Each row is a point on a landscape with many valleys, with its height.
From any point a ball rolls to the lowest of the 2 points nearest to it. It stops when none of these is lower. Distance is the straight distance between rows; heights are no part of it.
Q_881 h=242: [  7 -25 -15 -17  14  -9  26 -15 -16  -7  16 -21   8 -40  11  25  -7   6
  22  -3   7  -9 -38]
Q_961 h=206: [ 46 -22 -11  34  -3  15   4 -50   2  -2  -7  10  46 -50 -32   5  21 -12
  12   9   0 -26  -9]
Q_439 h=207: [  5  16 -13   2 -43 -18   7  -2  12  39  25  30  22  56  10 -10   2  21
   8  18 -21   1  18]
Q_600 h=728: [-30  18  21  28 -15  21  36  17 -33   3 -17   5 -56  34  -1 -15   9  11
 -60 -13  30  13 -10]
Q_605 h=222: [-17 -20  26   5  21   3  14  25  20 -42  -1 -57  -8 -49 -14 -16 -42 -29
 -33  -8  29   1  20]
Q_581 h=90: [-21 -40  50 -20   8  22   5  11  15  -2   3 -36  -7  -8  21   5 -15 -12
   3 -40  51  10 -18]
Q_394 h=145: [ 19   0  -1 -29 -33  -6   5   4  25  29  -3  10  36  50  -7 -19 -41   0
  37   6 -19   7  21]
Q_300 h=376: [  5  42   3 -17  10  13 -28  -8 -33  -7 -13 -15   0  13   0  21 -11   7
  52  11 -21  14   1]
Q_253 h=706: [-30  15  25   5 -21 -17  -8 -35 -37  -3  28   2 -14 -20  39  38  18  15
  -1 -15  17  13  -9]
Q_875 h=345: [-27  19  18  26 -31   5  35 -39 -21  -2 -17  34  -2   3  -1  15 -32  47
   0   2  27  -8 -11]
Q_328 h=446: [-17  27  -3 -18  11 -12  -8   1 -72 -33  28 -22  -1  -6  24  20 -17  -1
 -15   5 -11  10  11]
Q_615 h=136: [-17 -36  28 -20   8  18  -4  32  27 -19 -15 -22  15  -1   2   3 -37  -9
   1 -19  59  22  26]
Q_393 h=708: [-17 -16 -18 -27  27 -29  22  47 -52 -21 -17 -44 -37 -25 -19  -7 -19  -4
 -13  29  10   8   1]
Q_813 h=351: [ 44   9 -16  29 -26  31 -20  13  40   5 -75  18   4   1 -48 -25 -29 -16
 -25  -1  -7 -14  20]
Q_517 h=745: [-24  37  -4   2   2  25  32  44 -41  -5 -21   5 -50  18  -3 -27  -5 -12
 -47   9   9  12  19]
Q_892 h=733: [-29  33   5  23 -50 -26 -26 -44 -28  26  33   1   8   2  32  33  34  10
  19   8 -23   9   2]
Q_405 h=438: [  0   7  -2 -37  32   1 -24   0 -45 -16  24 -41 -20 -12  20  14  27 -37
   0  -1 -22  19 -13]
Q_52 h=552: [  0   1  18  10  11   7 -27  35 -20  44  14  53  14  -2  63  12  54  -9
  -3   1  52  18   7]
Q_664 h=422: [-12  14 -11 -14  40 -20 -10  -5 -66 -39  30  -3  20 -28  28   5 -21 -34
  -7  37  -1  12  28]
Q_16 h=462: [ 31  16 -30   1  13  -1 -21   8  -3  34   2  57  43  14  21  21  43 -28
  25  19  -7   0  42]
Q_526 h=317: [ 33  30 -14  -5   2 -20 -56 -13  -9  -8 -26 -39  18 -32 -18 -20 -26  -6
  27 -26 -43  -6 -10]
Q_110 h=916: [-15  -2  -1   7 -31 -18  -2  32  -4  67   1  74  22  61  46 -17   3   8
 -29  14  25  17   9]
Q_91 h=187: [ -7 -32   2 -41 -10 -15  31   3   6  -4  35 -20  -9 -10   5   4 -12   3
  -5 -26  -9  -5 -41]
Q_61 h=350: [-29 -27   8  14  -1   8  51  -9 -26 -24 -25  -8  -5 -26  -6  14 -44  25
 -28  10  56  -2 -12]
Q_329 h=288: [ -9  34   1  21 -26  14  10 -24  -2  11 -21  30  11  22  -9  20  -1  23
  27  20   4  10   2]
Q_967 h=180: [-18 -61  20 -20  19  12   0  31  15 -23 -29 -49   9 -49 -20  11 -38 -35
   5  -6  60 -16  24]
Q_937 h=651: [  6 -14  -9 -15 -25   0   6  28 -27  38  -4   7  -6  14  11   3  24  -5
 -11  15  -1   1 -26]
Q_395 h=794: [  2  -2 -12   1  57  25  45  19  31 -26   8  27  -5  15 -13   3  41  -7
  -7  13   4   2   1]
Q_87 h=782: [  6  15  19  11  -1  29 -37 -64 -54   7   8  21  53 -13  34  19  11  -7
  20  -9  10 -14 -16]
Q_14 h=241: [-35 -10  -3 -10 -19 -14  -4  46  26 -25 -22 -28  -8 -34 -16  36 -72  13
  23 -24  32 -20 -15]
Q_891 h=378: [-32  -6  32   9 -22  12  34 -27 -19 -20 -23   6  17 -12  -9  11 -75  39
 -11  -4  41  -2  10]
Q_553 h=224: [-30  -2  13 -32  -4 -36  -6  14 -11 -45  11 -76  -5  -8 -11  11 -63  32
  16 -20   3  -6   9]
Q_715 h=694: [ -2 -10 -14 -22 -17 -14 -10  43 -49  -1 -34 -35 -31 -25 -21   7 -38  13
  -4  -3  14  -3 -21]
Q_18 h=590: [-10 -11  27  13  21  22   7   6   5  27   7  22 -10  10  44   1  62  -9
  -1   1  49  12  -9]
Q_646 h=258: [ 40 -30 -11 -19  19   8 -29  21   8 -18   1 -32  28 -49 -47  -7  -3 -23
  -5 -29  -5  -8  -7]
Q_619 h=134: [ -4  29   3  18  -8 -26  14 -33  28 -21  20  -6 -21  -1 -27 -25 -19  27
 -28  -6 -55 -14 -15]
Q_840 h=220: [  6 -60   0  -4  18   7  -4  30  14 -22 -14 -28  21 -78 -32  11 -17 -21
   0 -23  28 -18  -4]
Q_673 h=139: [ -5 -45  18 -41   5  -8   3  20  33 -33  22 -55   2  -5   6  -2 -20 -10
   6 -50   0  15 -27]
Q_965 h=249: [ 14 -21 -12  44 -51 -13  -3 -23  88   8 -24 -16   6 -18 -28 -12 -23   3
   3   4 -24  -9  -8]
Q_583 h=863: [-26 -15  18  11   6  -4  54 -21  47   8  32  47  10  33  18  -2  -5  28
 -11   5  26  -4 -21]
Q_118 h=119: [ 46 -25 -19  -7 -22  10  -8  11  45  24 -11 -12  51  33 -34  10 -30 -18
  64   4 -18 -10  24]
Q_508 h=128: [-19  29  17 -30 -14 -19  21  -6  11   4  48  15  -9  62 -12  -3 -25  47
 -23 -23 -24 -35  16]
Q_754 h=324: [ 37  14 -39 -33   3 -18   6  17   6  23  18  11  -4  15 -13 -22  39 -42
  -3  27 -56  -5 -14]
Q_849 h=676: [  7  -5  -7 -10 -15  -4  10  11 -39  -4  -7  -7 -22 -23  -2 -21 -11  -4
 -42  -4  16   4 -26]
Q_681 h=900: [ -9 -20   9  25 -25 -29  14  34  24  45  24  50  12  60  59 -34  14  19
 -33  11  47  15 -27]
Q_672 h=515: [ 19   0   7 -19   4  -4 -36  17 -37  31  26  47  28  11  43   7  36 -29
   7   0  13  20   7]
Q_244 h=290: [ 42  -7 -21 -22  14   6 -56   9 -17 -21 -22 -29   6 -61 -26 -29   1 -25
  19 -19 -34 -13 -24]
Q_900 h=707: [-21   9  36  19 -23  20   4 -13   5  29  -9  19 -36  47  24 -46  31  -3
 -42 -22  26  10  -5]
Q_829 h=760: [-11  25  -8  12  45  43  35  27   3 -26 -26 -17 -50  11  -9 -32  -5 -11
 -44  -4  -4   8  14]
Q_838 h=362: [  6  30  13  27   4  33 -30 -36  24 -28 -25 -14 -15  23  -7 -10  18   1
  -7  -9 -43  18  20]
Q_464 h=254: [-17  45  -8 -17   7 -40   8   2 -28 -31   6 -18 -22  10 -25 -11 -59  51
 -18  -9 -35 -26  21]
Q_95 h=289: [-13  58   5   8   8  -9 -31 -25 -11 -23 -34 -23 -32   6 -18 -18 -33  29
 -12 -20 -42 -20   8]
Q_153 h=428: [ 15  35 -18  24   2  -9 -24  11  44  -6 -68   2 -38  -9 -51 -48 -16  19
  -3 -13 -46  -9   3]
Q_491 h=387: [  8  -1  -7   9   5  30 -44 -48  12 -21   0 -39  14  12   1   2   6 -13
  23 -19 -43   9   7]
Q_537 h=775: [ -8  19 -13  12  62  55  53  18  24 -32 -16  28 -29   1  -3  -8  -1   0
 -28  16  23   9  20]
Q_603 h=246: [-34  -8  14  -8  22 -23  -1  10  10 -49   2 -87 -27 -39 -24  -7 -45  -7
  -7 -18  -5  -6  16]
Q_839 h=344: [ 36 -23 -29 -18  36  -5   8   5 -44  -2  14  30  20 -33 -14  -5   0 -28
 -20   1  16 -19   8]
Q_63 h=646: [ 13 -63  22  10   5  14   2 -12  28  25  -7 -18  -5 -13 -10   6  47  -6
  25  -6  28   1 -22]
Q_243 h=622: [ 16 -32   4 -12  -4  33  -1  10 -14  29 -22   3 -21   3  13   3  51  -6
   8  -4  49  -5 -19]
Q_984 h=759: [ -2  20  -1  39 -18   4 -26 -58 -23  33   4  34  32   0  37  18  24  -7
  33  12  -9   6  17]
Q_695 h=347: [ 18  37 -20 -18   2  -5 -25   9  -5 -16 -18 -32  11   5 -29   7 -26   5
  39   0 -48   0  -6]
Q_99 h=62: [ 35 -45 -33  20 -27   5  -3 -18  26  32 -20  -1  17  11 -22  -6   5 -12
  52  33 -15  -3  21]
Q_920 h=126: [ 36 -51 -26  24 -29  -1  12 -34  12  29  -8   8   1 -29 -27 -15  24 -13
   7  33 -18  -6  -2]
Q_432 h=305: [-14  -2 -12  10  16   6  42  -9 -24 -21   3  17   7 -37   4  27 -15   6
  -6  33  35 -12 -19]
Q_494 h=403: [ 22  45 -13   8 -10  -2 -17  28 -26  30 -13  45  14  26  12  31  27 -13
  36  47  -9  26  32]
Q_576 h=389: [ 12 -16 -24 -15  67 -24   9 -10 -63 -27  28  19  46 -48 -13   5 -12 -18
  -8  32  22 -18  36]
Q_809 h=883: [-35  -1  17  23 -12 -17  33  14  42  30  31  59  14  43  51  -7  33  27
 -33  -1  16  15  -8]
Q_166 h=57: [-22  27  10   0 -23 -21  24 -28   1   7  37  24 -16  31 -12  -4   3  39
 -37   2 -33 -18  -5]
Q_973 h=197: [-27  45 -11 -39   7 -46  11  13 -30  -3  54   9 -24  37 -12  15 -28  38
 -37  -1 -19 -31  27]
Q_69 h=394: [ 43  35 -15  16   2  10 -44   3  30 -14 -71  10  10  -4 -46 -25 -33  -6
  12  -1 -47 -10  30]
Q_708 h=267: [  7  16 -31  -5 -28 -25   5  10  10  29  27  18 -10  38 -11 -16  17  -4
  -4  17 -63   7   4]
Q_588 h=685: [  6  -1  24  15 -20   3 -31   5   1  35  14  30 -18  39  37 -33  45 -14
 -31  -6   5  27  17]
Q_934 h=684: [-26 -10  31  16   6  17   4 -43 -12 -11  10 -21 -15 -22  31  34  40   8
  10 -16   8  11 -38]
Q_827 h=656: [  5 -11   6 -13 -10  -5  -7  16  26  51  27  31 -10  64  54 -15  54 -16
  20  13   6  24   5]
Q_434 h=666: [ -2 -31  15   5  -1  17 -18 -48  11  -1  -1 -34  10 -39   6  28  53 -13
  33 -19  19   4 -35]
Q_361 h=304: [ 21 -21  -4  46 -59  12 -33  21  67   6 -64   1   2 -17 -35 -21 -13 -17
  -3  -3  -3 -15  13]
Q_969 h=346: [ 22  27 -10  -4 -19  23 -21  -7  -9  22 -18  13  13  24  -3  41  28  13
  53  41  -4   5   6]
Q_960 h=842: [-13 -16  -7  -7  32  -4  46  -2  77   0  39  39  36  45  27  12  27   4
  15  17   2   4 -15]
Q_43 h=720: [-14 -23 -20 -14  36   2  37  30 -29 -36  18 -27 -44 -43   2   0  15 -15
 -16  24   3   5 -11]
Q_791 h=326: [-13  55   0  14  15  10 -26 -19 -18 -29   2 -11 -49  14  -1  -5   5   0
 -37 -25 -26  17  14]
Q_138 h=194: [-16   0  12 -21 -26 -26 -25  24  13 -16  -7 -57 -19 -18 -30  27 -48  34
  26 -40  -9 -20 -17]
Q_568 h=188: [-10   0   8  32 -36 -24   5 -47  50  -6  17 -12   9 -13 -39  -5 -30  29
  -2 -22 -41 -21  -9]
Q_493 h=628: [ -3 -12  26  21  14  -7 -20  29  33  39  49  35  -6  39  63 -18  68   3
  27   8  36  18 -10]
Q_374 h=280: [ 34 -28 -20   0  29   7  11 -15 -16   9  -2  41  41 -27 -36   7  48  -7
   3   3  21 -26  -1]
Q_190 h=817: [  4  16 -14  -3  54  11  36   0  37  -1  18  40   9  16  31  18  31 -10
  11  31 -12  12   3]
Q_7 h=410: [ 20   9  -1 -25  15   1 -20 -26  -2 -16  13 -25   3   6  18   0  21 -25
  12 -15 -57  11  -8]

For each start below, name the point where the ball stops.
Q_600 => Q_329
Q_61 => Q_581
Q_583 => Q_329
Q_43 => Q_329
Q_934 => Q_329
Q_695 => Q_581
